Each row is a point on a landscape with many valleys, with its height.
A ball rolls from a point to whichever of its 4 nearest points has the largest drop for the distance, and stops where none of them is lower. Distance is the straight distance between rows; heights are no part of it.
Z_174: [ 58 152  84 140  82 109 141 149 161 134 103 157 100 117]  (h 409)
Z_543: [ 80 136  63 143  91 148 125 125 166 118 122 154  98 112]  (h 282)
Z_383: [135 175 178 119 109 146 139 155 129 105 109 134 122 114]  (h 403)
Z_388: [176 146 158 129 102 166 148 148 121  93 133 105 133 133]  (h 393)
Z_703: [ 62 148 103 140 186  86 171 153 196 135 114 129 141 126]  (h 447)
Z_170: [ 98 103  67 153 130 139 125 127 160 116 150 133 130 133]  (h 466)
Z_624: [102 121 136 158 179 115 155 150 176 149 147 167 125 148]  (h 506)
Z_214: [140 101 122 119 130 127 133 138 100 114 132 111 160 130]  (h 414)
Z_584: [102 118  97 141 129 128 138 152 154 133 143 158 133 139]  (h 446)
Z_176: [ 75  97  91 112 126 123  95  73 137 140 148  88 103 118]  (h 566)
Z_779: [ 72 142 106 155 168 105 151 143 193 150 152 142 141 127]  (h 106)
Z_73: [186 117 189 127 104 125 132 124  97 123 144  54 138 144]  (h 240)
Z_351: [109  79 129 132 142 119  67  61 131 161 218 113 154 136]  (h 559)
Z_435: [133 132  99 108  84 151 133 145 125 101 120 137 147 114]  (h 319)
Z_60: [101 160 120 126 142 123 148 182 130  99  50 148  78 149]  (h 602)
Z_781: [224 122 177 148 188 132 112  98  89 134 128  89 133 128]  (h 226)
Z_623: [159 187 149 144 156  99 137 156 108  98  45 154  93 136]  (h 112)
Z_612: [ 73 149  63 116  83 162 139 117 167 129 124 146  73 105]  (h 192)
Z_426: [202  89 159 146 223 121 124  89  80 163 131 129 138 143]  (h 58)
Z_148: [ 52 154  82 142 104  96 144 150 181 130 100 141 114 126]  (h 449)
Z_645: [ 93 100  64 136 111 143 116 117 136 105 137 133 128 124]  (h 402)
Z_495: [155 100 166 110 147 112 117 113  84 145 158  92 160 136]  (h 286)
Z_223: [ 71 163  56 108  67 154 134 129 156 137 104 161  61 101]  (h 232)
Z_289: [157 119 175 107 114 111 113 111 100 140 160  77 164 127]  (h 369)
Z_2: [126 107 110 130 119 138 135 150 127 112 138 147 148 134]  (h 371)
Z_747: [152 196 167 124 115 114 139 163 121  94  58 127  92 125]  (h 247)
Z_241: [120 125  64  88  74 174 112 116 130 110 110 128 108 105]  (h 277)
Z_933: [105  81 104 131 143 102 103  98 127 135 166 102 140 131]  (h 482)
Z_588: [103 168 136 113  79 127 134 166 132 116  86 154 124 104]  (h 457)
Z_984: [143 157 110 115  53 166 135 146 132 101 101 132 142 100]  (h 345)
Z_115: [103 164 103 106  54 130 136 148 141 120  79 148 128  99]  (h 399)
Z_910: [113 145 135 145 189  97 147 157 136 139  81 167  78 158]  (h 804)
Z_296: [167  94 186 117 175 114 115 103  76 159 153 100 160 137]  (h 221)
Z_627: [ 81 121  51 137 116 152 134 114 170 122 133 139 107 121]  (h 309)
Z_133: [121 113 107  92  89 131 100  88 105 112 121  83 139 104]  (h 416)
Z_79: [106 107  59  97  97 168 112 101 130 122 121 106  94 120]  (h 227)
Z_621: [154 133 163 135 169 145 128 137 114 135 138 170 128 133]  (h 456)
Z_313: [212 118 154 151 195 143 125 102  88 137 132 137 140 129]  (h 450)
Z_220: [112 148 156 127 150 114 138 154 125 137 100 165 101 136]  (h 435)
Z_419: [157 117 154 148 196 129 134 120 129 154 150 178 120 151]  (h 528)
Z_411: [100 186  85  97  27 130 134 137 148 113  77 145 102  88]  (h 448)
Z_580: [ 96  92 120 102 124 151  69  62 132 144 188  97 131 124]  (h 616)
Z_201: [192 127 211 127 156 127 122  99  90 151 152  71 145 136]  (h 70)
Z_755: [112  87 107 117 111 114  82  91 102 122 144 103 141 130]  (h 464)
Z_429: [117  70 112 143 170  97 129 114 132 151 173 101 161 163]  (h 505)
Z_800: [171 147 164 138 128 157 138 149 111 114 130 139 137 130]  (h 412)
Z_853: [152  60 146 138 213 109 133 111 108 176 157 122 143 164]  (h 624)
Z_354: [158 133 173 122  61 114 111  95 114 109 150  65 159 116]  (h 350)
Z_218: [185 125 197 134  89 134 107  94 101 140 189  75 176 118]  (h 516)
Z_850: [ 86 143 133 120 104 110 147 170 134 129  98 165 115 127]  (h 533)
Z_480: [149  98 158 122 126 112  76  79 104 149 195 108 185 112]  (h 492)
Z_384: [112 165 146 105  99 120 155 184 125 102  50 145 100 124]  (h 396)
Z_287: [181 118 162 127 170 137 133 125  93 126 137 118 145 142]  (h 467)
Z_199: [170  91 146 140 205 138 130 119 109 156 150 143 137 154]  (h 606)
Z_687: [ 57 143 114 149 125  95 148 155 184 135 123 148 119 137]  (h 458)
Z_470: [161 124 141 115  87 119 120 120  98 100 131  80 159 118]  (h 390)
Z_607: [141  83 129 153 201 128 151 132 150 153 170 150 144 160]  (h 601)
Z_641: [153 166 151 120  69 164 154 157 136  97 112 123 132 119]  (h 370)
Z_540: [127  83 122 121 131 104 107 110  98 133 149 102 160 140]  (h 438)
Z_41: [211 150 164 144 173 148 124 123  95 121 130 140 135 125]  (h 481)
Z_550: [ 84 129 119 155 153 107 151 158 176 150 144 153 138 136]  (h 394)
Z_856: [145 164 148 150 172  90 114 135 115 134  95 179  99 135]  (h 415)
Z_482: [146 177 147 122  34 150 159 164 147  97  88 124 120 104]  (h 413)
Z_191: [140  93 123 133 173 138 133 144 115 137 158 149 137 152]  (h 511)
Z_34: [128  76 145 127 161  89 124 108 102 163 167 101 154 148]  (h 374)
Z_996: [ 64 152 100 113  69 113 141 163 140 122  77 157 112 120]  (h 460)
Z_951: [ 70 138  95 148 164 109 181 189 168 109  74 146  89 154]  (h 869)
Z_872: [167 174 166 147 162 115 120 129 123 126  97 167 104 116]  (h 272)
Z_771: [ 75 124  52 107  84 176 129 115 150 125 119 136  83 114]  (h 75)
Z_493: [156 123 147 108  87 153  74  63 116 130 187  84 177  94]  (h 590)
Z_371: [195 143 170 127 152 158 130 129 110 117 140 115 136 131]  (h 429)

Call two points neighbours if one is among the 4 nearest of the other. Go from one point of each pair to the other, from neighbour to neighbour, staying as low as possible. Name the highest point that can't be avoided.
Z_426 / Z_779: Z_584
Z_771 / Z_201: Z_214
Z_201 / Z_426: Z_781
Z_771 / Z_623: Z_383

Where does a ball stop that starts at each point below?
Z_388: Z_771
Z_933: Z_201
Z_429: Z_201
Z_133: Z_771
Z_540: Z_201
